Points, in no order, along strands that fork, close into loops and pass close to each other.
In the rows, zero is written as 128.
Two points are linked if the straight distance between their rows is under 98.6. Some points are linked to none.
ven: [158 203  75 184 119 159 127 164 150 166 113 106 145 123 147 135 106 135
 103 125 165 154]
guzuv: [ 84  85 134  71 152 151 165  44 113 131 104 132  95 150 178 140 136 122
 135 144 130 163]
vozo: [101  81 115 108 165 135 154  96 114  99 163 135 134 128 130 170 146 139
 154 121 101 202]
Dus: [175 143 132 112 167 183  96 113 149 126 115 117 206 141 151 101 144 100
 147 146 162 178]
vanep: [172 156 129  96  93 130 116 118 140 127  86 136 107 145 188 144  90 110
 128 123 124  99]
feg: [152 151 142 108 170 184 113 193 109 139 129 148 193 136 114  86 126  27
 149 155 186 186]
dugo: [137 128 133 125 106  97 141 123 153 131 119 152  74 124 108 128 147 165
 138 126  81 119]
neza: [110 133 133 129 163 112  86 149 124 100 146 123 163 132 103 131 168  97
 166 181 187 148]
Mavek: [150 191 125 170  78 137 120 148 125 167  94 127 176 123 151  86  98  96
  84  90 159 153]
dubog: [196 208 124 177  91 126 134 172 156 153  93 133 156 130 128 129 138 132
 109 119 131  69]
medus: [ 87  95 136 148 101 120 182 165 154 108 172 162 105 141 115 122 131 149
 113 101  60  41]
Rap: [100 121 131 164  91  80 150 131 143 117 164 137 109 152 110 111 149 129
 107 117  58  67]
Dofu: [114 102 151 111 185 193 119 123 133 108 119 108 145 132 172 104 148  93
 133 157 174 177]
Rina: [155 161 113 117 157 160  94 161  88 144 101 118 158 143 118  83 128  96
 167 144 160 205]
bobi: [117 124 149 141 158 131  94 154 104 105 180 128 117  95  61 136 158 119
 139 135 164 156]
godaz: [109  90 146 122 141 119 122  98 140  99 128 112 140 154 100 124 153 148
 115 135 118 181]
kanuv: [134 120  96 103 209 153 102 167  86 135 106 129 169 163 131  90 131  86
 174 181 154 191]
zot: [116  93 140  98 169 147 111 138 121  98 172 133 119 112  63 117 147  97
 164 143 145 188]
pala: [173 124 124 118 181 146 100 113 129 136 106 115 149 111 106 130 162 104
 159 166 133 186]
Mis: [112 125 139 160 114 138  81 152 111 121 160 101 117  99  56 152 156 138
 130 145 159 112]
razuf: [100  97 134  91  91 104 151 123 149 107  99 148  78 129 146 166  96 161
 123 133 115  93]
toz: [ 79 110 151 123 169  90 105 151 102  90 152 123 132 114 144 130 177 139
 145 152 135 184]
zep: [134  84 162 115  99  79 151  81 143 114 130 149 139 131  87 140 121 158
 120 122 110 106]
dalom: [ 79 117 135 150 160  75 127 123 131 125 207  95 121 121  80 191 158 162
  93 137 156 136]
minuz: [ 95  97 116 137 169  89 128 128 129  94 211 103 148 135  88 179 153 119
 125 138 141 158]
solef: [151 142 126 111 136 130 140 122 166 131 103 130  71 153 142 123 118 168
 113 129 136 156]
gomu: [165 107 147  83 147 174 125  79 138 141  98 107 100 137 158  95 114 152
 103 111  90 140]
Zegul: [ 76 120 128 112 102  50 112 121 120 112 187 122 144 136  96 155 140 159
 140 139 133 126]
dun: [111 144 132 197  93 103 137 147  92 149 179 129  97 159  91 160 171 154
 120 120 118  61]
lef: [114 140 136 163 103 187 133 133 152 115  88 164 114 154 141 123 104 157
  95 112 129 103]
suma: [ 60  95 124 100 127  48 151 133 102 120 198 107 181 107  94 177 172 146
 151 139 108 182]
vul: [146 153 145 105 114 188 133  90 116 156  78 130 131 128 197  75  91 122
 121 111 143 115]
pato: [143 129 124 125 112  98  86 141  79 105 145 100 146 141 150 115 141 107
 172 155 159 146]
teba: [169 126 161 116 178 127 110 127 103  97 114 131 140 127 161 132 131  51
 144 146 163 177]
Ded: [156 154 132 155 163  92  75 159  93 118 139  83 138 104 113 151 150 125
 131 148 162 155]
lari: [154 170 115 181 121  75 101 157 101 146 143 101 104 135 116 117 117 171
 111 127 165  82]
kom: [168 156 114  81 157 204 106 139 118 156 120 111 163  93 185 114  99  79
 134 118 163 179]
sebo: [169 118 144  94 131 188 125  50 117 140 106 135 148 136 140 117 143  74
 157 135 145 142]
mus: [164 157 149 132 184  90 108 155  90 115 161 128 142 148 115  99 133  87
 142 132 195 179]
Sisab: [ 42 123 124 126 102  65 139 159 120 138 207  91 110 114  79 182 167 166
 111 120 100 139]
buz: [135 118 115 163 108  96 170 124 134 111 121 170  95 148 146 157 122 141
 123 111  98  62]
basiv: [177 145 163 129 136 169 123 123 128 130  91  96 126 114 149 124 135  72
 113 129 133 156]
Nefen: [ 78  90 124 131  82  78 194 125 143 117 156 128 112 148  95 169 122 156
 116 128 113  93]
genep: [135 123 152 126 118  70 142  93 132 114 119 126 116 139 120 128 164 149
 157 148 159 146]
Tudom: [145 136 124 117 106 175 118  97 138 152 101 141 125 121 161  64  72 135
 129 109 118  78]
nulo: [101  72 140 100 220  74 126 145 113 116 172 133 171 119  90 120 154 124
 146 165 126 191]
zosen: [128 103 116 105 128 149 121  81 136 108 152 126 111 135 132 150 132  59
 168 146  97 150]
rera: [ 79  91 126 129 127  88 128 144 110 110 194  88 108  90 105 150 157 153
 133 127  94 146]
zuped: [ 85  73 144  51 100 125 152  52 139 134 124 133 122 111 139 144 105 129
 118 110  57 137]
femif: [109 115  88 146 118 129 165 152 176 152  90 144  90 149 118 117 119 148
 118 136  89  53]
kego: [129 109 118 186 140 107 154 119 129 131 124 112  99 130 103 137 134 161
 107 129 114 135]
pafo: [125 136  88 185 145 113 134 207 141 142 121 164 108 161  79 131 139 161
  88 117  80  23]
rom: [ 89  61 140  48 178 166 138  80  82 131 144 131 129 125 150 119 159  83
 169 145  96 186]
migag: [149 174 127 171 100 140  94 164 116 103 169  93 131 156 145 128 164 146
 127 114 151 113]
zovar: [ 92  85 133  76 145 106 120  93 121 113 166 129 135 110 122  86 122 150
 171 121 122 169]
vub: [160 183 113 204 125 168 113 142 109 135 171 123 158 109 125 134 131 113
 125 107 161 116]
feru: [154 142  99 136  86 166 158 119 146 128  92 163 101 182 137 129  81  94
 127 110 113  73]
lemo: [ 58  91 128 103 163  73 143 143 103 102 179 122 143 100 137 152 180 131
 164 153 112 194]
vuf: [163 186  98 201  94 190 118 152 136 148 139 144 153 116 129 106 108 130
 116 102 131  83]
mokim: [168 168 114 135 102 134  97 184 162 130  92 138 138 122 157 122 109 181
 116 115 127  60]
leri: [178 151 129  73 120 165 135  76 124 146  74 136 102 150 183 165 100 118
 119 121 147 119]
bulu: [164 110 119 137 155 116 131 123 132 135 124  80 104 126  77 130 164 115
 154 152 134 175]
nemu: [161 102 140  71  96 125 143  72 142 148  59 152  94 134 123 137 111 137
 130 125  72  81]
negim: [ 89  87 144 121 108 166 140  84 149 109 104 160 108 111 116 152 112 145
 108 120  91 127]
magaf: [112 120 113  93 134 156 102  61 122 144  95 134 104 131 139 118  92 101
 119 124 119 160]
fetib: [ 85 142 121 156 132  81  98 124 106 138 205 126 115 125  51 189 156 149
 103 125 148 102]
Kel: [161 128 128  94 168 152 128 128 139 118 158 108 111 112 165 118 133 122
 168 146 174 164]
gan: [ 98 133 118 125  88 139  96 129 160  88 142 112 111 163 146 134 100 115
 125 127 154 123]
sasuz: [196 202 114 158  66 144 162 198 147 173  98 129 147 116 167 147 119 127
 102 104 154  96]
vutab: [136  96 131 106 135  87 193 155 166 127  94 198  86 137 120 139 123 164
 125 123  66  51]
repig: [140 111 123 124 153 127  80 131  77  85 151 117 165 154 143 131 148  77
 179 156 136 165]
zamun: [122  90 138 104 168 104 134  79 137 113 138 129 164 155 103 132 158  89
 148 152 113 184]
Zed: [ 94  71 131  73 103 106 195  90 158 128 129 127 119 118 140 169  95 166
 106 115  67 118]
nera: [113 121 106 148  91  81 164 155 118 101 153 183  99 162 117 169 124 179
 123 107  92  68]
besuk: [ 66 102 115 138  99  90 173 103 141 118 140 140  92 143 103 138 120 141
 122 131 108 142]
ler: [146 181 154 155  99 119  87 162 106 131 140 111 130 110 137  93 128  98
 138 114 183 124]
rep: [175 141 132  93 108 108  99 113 117 133 101 116 107 120 153 118  82 107
 147 120 150 112]
rit: [166 125 103 108 145 159 100 101 140 142  88 109 121 111 141 165 139 132
 152 154 123 162]
Puf: [151 182 116 109 120 163  95 142  92 149  80 137 166 114 146  97 112  82
 141 126 166 209]
mosi: [ 71  52 134  67 204  95 158  93 118 135 154 137 184 121 124 119 155  85
 165 170 100 191]
pagov: [ 62 113 120 141  98  78 226 152 143 154 192 138 164 118  77 178 139 196
 101 110  74  58]
Madi: [139 125 108 151 100 115 156  97 163 124 123 154  99 161 114 151 104 100
 126 119 104  83]
beba: [125 146 118 164 100  83 133 162 100 131 168 171 103 156 114 176 159 179
 121 111 103  17]
kinu: [135 124  92 119 139 153 108  85 159 152  91 123 109 123 142 130  71 114
 109 127 103 123]
Fitat: [139 167 129 193 105 105 137 164 139 143 124 148 110 122 113 144 132 129
 107 131 150  20]
pomeg: [ 59  82 144 137 134  79 143  83 119 103 184 145 138  96  83 133 117 123
 126 131 141 143]
lol: [169 157 131 163 111 139 139 118 140 116 134 123 113 140 137 113 116 102
 124 114 147 116]
zibif: [ 68 129 118 152  94  69 146 167 132 155 153 158 120 155  60 164 182 174
 106 119  67  38]
givor: [144 125 108 131 148 138 145 193 173 123  64 187 127 152 150 122 103 150
 101 115 107  25]
Subag: [158 168 160 172 116 132 119 182 153 112 134 116  98 134 130 145 129 152
  70 109 145  80]
mobub: [138 168 104 170  92 143  95 131 140 113 131 153 140 156 102 120 148 171
 124 119 117 100]
sanuk: [119 109 135 129 116  97 116 106 112 127 110 120 106 122 149 109  85 115
 142 129 158 109]
defut: [143 136 132 134 227  87 112 169 104 117 184 142 152 148  88 107 159  83
 153 170 176 166]
bapo: [135 111 132 159 169 121 111 111 133 104 159 114 132 101 134 135 134 110
 136 144 138 147]
Mif: [146 156  90 140 136 137 123 129 150 147  69 148  97 118 148 125  70 138
  97 117 105 114]
Musu: [ 53  86 128 113 137  80 126 100 120 116 132 130 130  83 100 144 119 127
 124 129 113 178]
vis: [137 153 117 130 133 137 122 142 147 138 119 107  80 114 127 119 144 160
 143 134 140 161]
bege: [114 114 141 134 156 150 117 114 152  98 110 103 144 163 139 117 147 125
 117 142 167 179]
fuzu: [136 129 104  89 139 156  77  94 144 115 131 116 142 142 125 133 128  57
 151 148 122 165]
Lipep: [131  99 154 124 176 157 114 144  78 101 163 151 142 116  96  87 140  73
 174 141 166 179]
fudar: [110  87 104 121 154 120 141 204 155 107  84 189 137 148 116 117 133 152
 124 114  77  12]
laf: [139 163 109 128 124 158  76 115 132 131 136 114 153 127 132  97 112  49
 154 131 152 158]
veka: [179 142 152 145 108 167 138 102 151 150  94 123 114 118 134 115 109  87
 113 118 127 106]
Deden: [151 190 104 171 145 151  99 173 150 139 145  82 169 125 146 115 110 120
  79 116 169 159]
labod: [109 137 124 156 110  71 112 155 123 142 142 145 107 135 112 104 145 213
 113 121 114  51]
pib: [149 176 142 133  94 152 126 119 122 165  82 124 148 122 181  85  95  94
 128 114 170 138]
Regas: [162 130 123  99 119 164 119 104 135 158  80  81  91 141 153  88 132 138
 141 129 101 137]
veg: [ 67  67 155  95 160 105 106 108 126  96 138 135 132  88 121 132 115  88
 137 146 141 174]
rik: [ 99  81 148 113 178 175 152  78 114 134 114 109 124 127 173 117 153 108
 141 155 143 168]
dape: [132  99 135 140 117 136 135 128 149 112 148 145 109  89  94 149  91 173
 124 120 124  72]
bal: [ 79  59 155 103 133 100 143 124 138  94 163  82 167 125  84 134 152 149
 124 137 117 169]
momef: [129 138 159 155  96 144 110  86 131 100  99 161 129 125 147 134 152 125
 127 129 122 138]
dak: [ 65 109 129 131  83  70 217 121 150 129 197 127 153 130  96 166 133 178
 112 107  94 106]
Gemos: [162 168 123  53 150 209 118 106  85 188 107 114 178 119 181 101  91  62
  98  97 151 186]
vofo: [ 60  89 103  96 109  93 227 177 170 142 132 160 151 122 111 151 127 189
 125 122  43  54]
laga: [180 161 110 148 138 128 100 161 136 122 136 106 100 107 122 153  89 144
 103 113 144 133]
Lada: [140 113 173 113 127 154 110  75 112 101  98 136 155 143 152 124 166  99
 152 145 129 160]
kulik: [ 64 132 125 146 102  61 117 115 131 121 185 154 114 114  73 166 127 162
 120 122 139 101]
firu: [129 151 138 192 146 114 110 121 118 118 193 128 128 138  99 134 147 171
 107 117 171 119]
Kuguv: [ 59 118 128 163 109  55 167 101 119 118 173 129 114 145 126 122 147 139
 124 127 105 132]
vovir: [108 101 130 101 112  93 186 122 185 132 127 168  81 135 103 139 130 153
 121 121  61  89]
Sufaz: [157 181 106 108 117 170 122 162 125 198 125 124 205  90 169  94 115  65
 103  92 153 216]
zub: [124 150 120 145  96 110  79 139 101 101 173 100 139 154 121 125 153 147
 161 132 147 120]
Par: [ 66 125 129 175  92  69 159 147 106 161 180 130 118 158  72 190 177 175
 104 127 107  51]
Gadit: [178 189 117 166 100 133 114 191 114 158 117 115 110 100 109 122  91 145
  98 102 160 110]
kevu: [156 125 155 111 117 156 165 113 163 134  75 134  77 155 152 130 111 161
 103 125 145 111]
roz: [ 45 115 119  93 102  57 185 114 143 131 200 106 169  88 101 168 129 142
 148 128 112 161]
Totu: [181 170 146 133  64 181 167 183 146 155  70 136 140 103 171 128 108 127
 115 109 144  70]
dato: [179 223 125 152  60 130 119 192 128 168 130 112 166 102 152 134 132 121
 102  92 159 130]
num: [156 169 107 121 109 194 121 157 134 137 139 109 167 114 196 118  92 104
 129  99 178 157]
goke: [138 108 178 112 131 111 107 116 117  86 113 124 100 113 149 152 127 103
 111 124 141 152]
dizol: [119 101 139 133 105 127 154  84 150 104 173 131 106 137 118 137 148  93
 153 125  84 140]
Gok: [158 118 122 120 106 129 144 121 146 145  35 174 102 145 120 141 123 148
 127 137  77  75]
pefot: [123 151 137 190 119 114 124 107 120 114 172 121 123 145 120  95 144  89
 134 118 146 123]
gug: [155 130 152 106 214 137 104 149 118 110 125 171 182 133 140 127 152  54
 155 176 167 166]
zoda: [108 102 123  63 181 192 108  96  83 137 127 144 131 141 158 103 150  76
 176 150 126 179]
vabuf: [167 162 148 144 146 136 103 124 142 107 147 113 160 137 148 113 170 146
 155 139 171 150]
neto: [129 103 143 134 134  71 153 115 118 125 156 102 104 138  88 144 178 135
 154 144 135 169]
Lumep: [134 139 128 141  96 146 127 157 126 138  83 136  82  93 169 114 131 141
 145 134  95  93]
togev: [148 173  93 201 127 159 142 171 135 146 115 164 136 135 114  95 116 171
 113 106 124  54]
Fil: [200 170 129  82  96 194 156 119 132 162  82 117 131 149 182 136  88 112
 112 111 167 137]
mifum: [125 149 149 132 110 161  97 139 162  97 109 120 127 127 157 123 104 138
  98 121 181 133]
ligut: [150 148 126 141 166 147  79 139 123 103 146 106 202 146 146 105 140 128
 149 146 176 171]
beziv: [ 52  61 127  64 161 104 193 117 131 129 176 112 185 122 102 143 159 105
 160 154 103 203]
Gatef: [160 180 131 158  83 111 107 150 124 124 123 137 110 129 128 122 112 105
 124 108 108  78]
midu: [164 128 117 112 109 171 155 144 142 150  31 172 115 169 130 103 109 151
 107 116  90  69]
girep: [108  68 129 143 152  96 154  91 105 105 170 130 141 108  83 135 117  91
 159 131 139 166]
kalu: [105  87 152  96 139 132  93 107 119  90 117 121 123 100 136 149 125  96
 123 133 100 169]
fimom: [ 90 107 126 137 107 163 144 113 149 121  79 173  82 141 142 124 115 148
 109 117  90 102]
Veruv: [129 104 137 117 210  62  95 150 102 103 180 118 152 136  85 112 155 134
 149 161 153 162]
kena: [108  97  94 121 115  95 121  95 131 126 143 108 135 115 119 152 121 152
 159 137  95 135]
Bupal: [ 70  94 110 128 121  83 217 182 152 148 169 175 147 119  92 150 147 191
 121 110  72  14]
Beku: [ 84 107 130 164 125  57 176 141 146 129 152 161 113 123  69 151 115 181
  74 101  75  96]
Fuge: [173 169  99 141 115 162 136 198 153 147  62 181 142 128 157 119  95 161
 103 109 113  54]
pigi: [151 141 144  87 168 145 116  99  98 125  99 136 116 142 172 110 115  63
 139 122 156 186]
tuma: [160 175 105 137  74 148 125 170 149 139  93 173 103 147 141 113  96  96
 139 103 108  53]
rup: [155 171 130  75 111 217 128  84  88 188  83 123 151 126 191  90  87 102
 102  79 141 146]
bam: [167  85 151  73 104 125 128  67 117 125 102 143 108 128 132 147  99 129
 139 114 108 110]
Kile: [117  82 111  80 205 130 116 132 107 129 134 108 118 118 130 108 137 115
 168 162 114 199]
Roki: [108 147  92 168  90  95 132 131 120 145 129 144  88 136 131 116 100 154
 149 135 148  64]
Pives: [124 174 129 164 133 130  80 150 110 129 139 112 151 122 110  91 135  73
 121 131 176 159]
Kur: [163 139 164  39 195 178 100 140  95 159  84 127 192 141 165  84 132  59
 141 157 176 177]
moge: [152 136 161 123 137 156 116 155 103 101 129 108 111 140 101 109 143  96
 135 122 168 184]
sika: [ 41 126 137 140 117  52 159 142 101 165 229  95 133 123  80 178 161 182
  83 107 101 100]
mufe: [100 159 117 209 112  95 129 166 126 152 155 128  81 144 116 146 155 139
  95 129 134  34]
Fikol: [ 74  82 127 110 125 122 157  72 103 127 108 116  98 147 152 124 112 138
 142 141 134 159]
fep: [129  99 131 113 138 137 148 114 114  93 149 122  93 146 153 147 127 136
 147 110 109 183]
gup: [175 186 108 132  67 153 152 142 131 206  81 130 188 116 167  99  84  97
  82  82 132 155]
favi: [148 184 110 183 151  87  95 155  87 157 159  81 127 131 103 138 141 142
 117 125 177 122]
zoki: [ 73  92 142  93 109 114 164  77 159 112 166 130 131 113 136 152 154 123
 145 139  98 154]
firi: [155  90 141  45 138 153 120  81  96 123 119  95  96 159 163 121 130 103
 153 129 126 157]
Tuvit: [ 97  74  88 112 137 119 171 115 152 151  87 161 107 132 140 126 109 172
 119 124  30  88]
sovit: [142  97 149  87 130 123 116  94 125 126 107  91 115 114 123 109 146  98
 167 163 158 140]
mep: [169 161 114 112 124 194 114 131 128 167  96  86 124 107 162  83 116 132
 130 111 120 162]
mirar: [172 163 117 158 140 137 103 154 104 123 111  97 137 100 130 140 115 127
 131 127 161 166]
vage: [139 140 169 179 100 123 116 104 131 116  99 144 127 119  95 128 153 143
 126 134 146 112]
golas: [136 147 125 149 106 141 141 158 160 143 112 132  61  99 116 115 141 159
 133 128 108 107]
lag: [184 171 109 123  87 187 149 139 134 193  50 111 161 133 173  98  86 127
  81  99 110 116]
Kupe: [215 188 131 155  93 137 137 134 158 146  88 139 154 140 118 124 128 147
 115 121 147 121]
Paze: [170 177 109 139  77 180 123 176 136 128 136  97 143 147 164 114  91 126
 132 104 178 127]
Topa: [107 130 111 177  94 132 112 126 146 129 125 153 130 140  90  87 122 161
 123 118  94  65]
taz: [162 135 135 179 138 114 140 120 103 115 132 121 108 149 102 114 148 156
 126 116 132 169]
dafi: [ 91  96 118 175 138  93 156 132 118 130 163 105 105 119  85 151 124 191
  81 122  95 112]
zin: [179 119 145  58 189 169  84 116 126 127 103 120 185 150 144  97 133  94
 155 161 159 175]
puga: [120 150 113 160 111  77  97 143 117 126 120 111 102 118 143 111  98 141
 129 136 169  92]
nidom: [105  70 132  67 162 134 129  91 107 130 146 113 117 107 123 102 150 123
 176 141  92 186]
sabak: [ 88 105 126 136 106  54 149 170 146 129 126 156 118 121 106 124 127 202
 116 126  89  28]
dudop: [156 127 162  76 113 180 150  80 129 142  65 131  71 156 151 131 112 118
 110 125 148 123]
pip: [ 78 114 114 135 121  96  95 130 148  91 181 100 107 132 113 142 107 104
 109 135 150 128]
luta: [146 173 131 149 164 162  96 173 109 133 145 126 187 103 103  98 155  61
 153 149 195 171]
ruv: [162  99 151 101 107 124 128  79 141 107 134 135 138 133 103 130 106 150
 149 124 123 125]
Nila: [178 151 161 107 133 147 107 127 141 111 139 119 127  92 175 129 136 130
 153 137 175 139]
fibe: [ 74  59 155  59 130 112 182  65 128 129 133 114 143 116 136 153 146 110
 151 147 122 170]
sib: [115 141 119 165 121 111 115 133 129 117 169 147 118 152  98 141 139 202
 113 111 139  92]
Rusi: [118 130 107 166 129 124  79 152 119 114 161  76 114  96 132 148 128 142
 117 131 112 114]
bazi: [ 75 104 135 148 129 100 114 151  90 101 153  83  99 105 125 126 161 150
 152 144 135 162]
kilu: [176 173 105 102 160 164 114 147 101 175 103 128 217 134 161  86 106  69
 131 112 168 215]
gizak: [ 92 126 134 189  92  79 137 112 118 105 160 125 111 155 134 119 144 111
 117 122 106  98]
Tozol: [113  92 152 157 104 136 143 142 139  92 125 109 103 134 168 125 125 141
 110 122  93  94]
Sibo: [144 135 119 146 108 139 125 113 164 133 112 157 121 134 142  77 101 153
 132 116  87  69]
Tuku: [156 111 125 124 144 141  89 105 149 119 134  94 133  93 146 107 112 117
 138 137 116 119]
peka: [101  96 136  33 116 173 132  44 123 153 115 136  81 129 145 130 119 124
 115 111  87 127]
Gezum: [ 97 126 120 179 127  93 140 169 138 122 132 158 100 146  67 138 121 163
  71 105  89  64]
nofo: [ 94  79 128 128 113 133 143 101 145 111 148 155 126  86 102 162  92 171
 122 113  90 109]
Banel: [ 63  92 124  82 101  84 187  96 170 137 154 106 149 102 105 157 133 144
 144 136  93 153]
dez: [133 130 146 150 109  66  88 141 135 103 162 103 107 140  96 165 143 144
  99 125 130  98]
Mefo: [ 96  76 102 145 110 110 165 150 140 125 103 154 132 128 120 140 124 190
 104 118  35  70]
kov: [164 157 134  60 148 167 117 105 104 161  74 117 117 132 172 115 138 104
 147 135 164 177]
papot: [134 128 151 177 188 103 101 114 120 100 183 113 155 128 110 132 152 140
 108 124 163 144]
Patov: [104 121 107 140  82  81 114 107 107 115 170 123 132 136 119 143 138 159
 171 139 122 112]
topat: [ 81 109 125 104  85  71 210 118 165 149 132 165 120 120  99 146 139 146
 113 114  42 113]
zifen: [102  88  98 117 129 123 170  93 161 133 110 136  97 135 147 151 116 192
 114 131  66 128]
setez: [131 132 141  95  83 138 105 112 161 114  82 154 103 122 157 166 110 135
 127 129 118  90]
fub: [109 117 116 142 126 126 120  83  98 136 103 127 112 135 140 107 100 123
 133 125 142 164]
kene: [140 163 121 148  90 189 131 159 152 123 101 130 124 149 166 109  82 128
  95 103 166 106]
sug: [105 103 117  60 158 194 100  39  91 145 108 120 126 139 159 116 115  84
 139 143 118 160]
beno: [188 120 138 107 132 139 129  98 120 106 131 101 107 158 168 129 133 114
 148 120 118 157]
duk: [172 156  90 120 141 159 104 117 126 137  94 108 152 120 159 147 108 119
 157 140 167 170]
Guga: [110 107 148 107 192 122 115 133 133 106 136 142 145 122 127 132 168  78
 159 189 163 167]
lese: [107 148 142 174 118 145 130 175 164 101 101 146 101 142 137 132 130 157
  69 121 128  74]
bigad: [169 136 149 110 122 206 107  79 150 127 121 121 164 139 138 106 121 115
 144 124 150 153]
dulag: [124 121 159 120 172 101  97 146 110  74 127 116 117 128 136 163 158 120
 116 140 155 182]
savam: [147 151 156  34 171 193 102 119  74 162  78 125 149 113 170 100 138  80
 135 134 164 185]
zef: [ 94 100 102 138 152 110 164 107 142 107 184 127 122 130 100 173 142 164
 126 130 128 179]
samep: [141 168 149 187 103 124  97 120 145 142  99 132 153  81 131 117 132 132
 124 139 160  95]
zipi: [120  58 155  92 214  97 132 110 105 107 138 126 177 130 104 111 161  90
 150 165 109 176]
tano: [ 90  78 104 138 134  80 160 189 141 127 103 161 133 132 100 143 130 168
 108 124  57  17]
Zerev: [169 148 131 121 116 182 147 122 142 184  34 150 125 124 162  98 101 142
  86 106 102 103]
Pugis: [162 164 111 142  94 167 102 157 122 144  88 108 116 106 165 111 118 127
 120 118 102 133]
zugi: [164 204 137 136  98 134 103 181 108 147 129 102 179  91 161 106 133 104
 128 108 175 162]
bodib: [158 192  86 185 126 144 145 146 146 172  86 141 123 125 141 113  95 146
  95 110 125 124]
senid: [164 109 124 146 121 165 148 139 144 113 102 144 103 108 130 151  84 160
 122 121 125  61]
kipe: [123  95 135  71 204 179 104 147  69 128  96 124 141 146 147 103 139  50
 159 173 131 186]
kibuf: [112 149 140 143 174 141  74 180  88 108 171 130 173 133  92 107 169  89
 158 161 209 144]
pak: [122 115 138 146 120 150 105 132 143 105 138 119 107  84  84 136 102 142
 123 131 170 112]
Vif: [131 164 109 205 116 141 123 174 106 142 113 120  92 110 105 128  99 135
  90 104 139  87]
rukaz: [128 147 100 185 124 128 115 179 142 124 110 170 135 131 108 103 130 176
 109 113  79  33]
Tav: [132 111 101 138 119 133  98 125 146 119 136  95 124 113 148 129 111 169
 143 134  95 119]
kuled: [195 172 158 135 159 138 124 136 115 135 112 117 162 111 165 129 128  54
 124 123 171 176]

A fork is a point with three links, a tip a point with one. Leave the first point through the second and follow the links. Name the first fork or tip that comes.
zep / ruv => vul
pib / Mavek => zep
firi / beno => Patov

A piece is two or more points that can be reached from each other along the links. Count, over all rows, the pieces, the separate loops (a circle has one, a figure eight two, a Y none), the forks (points with three links) and the tips (points with one).
pieces => 3
loops => 0
forks => 34
tips => 40
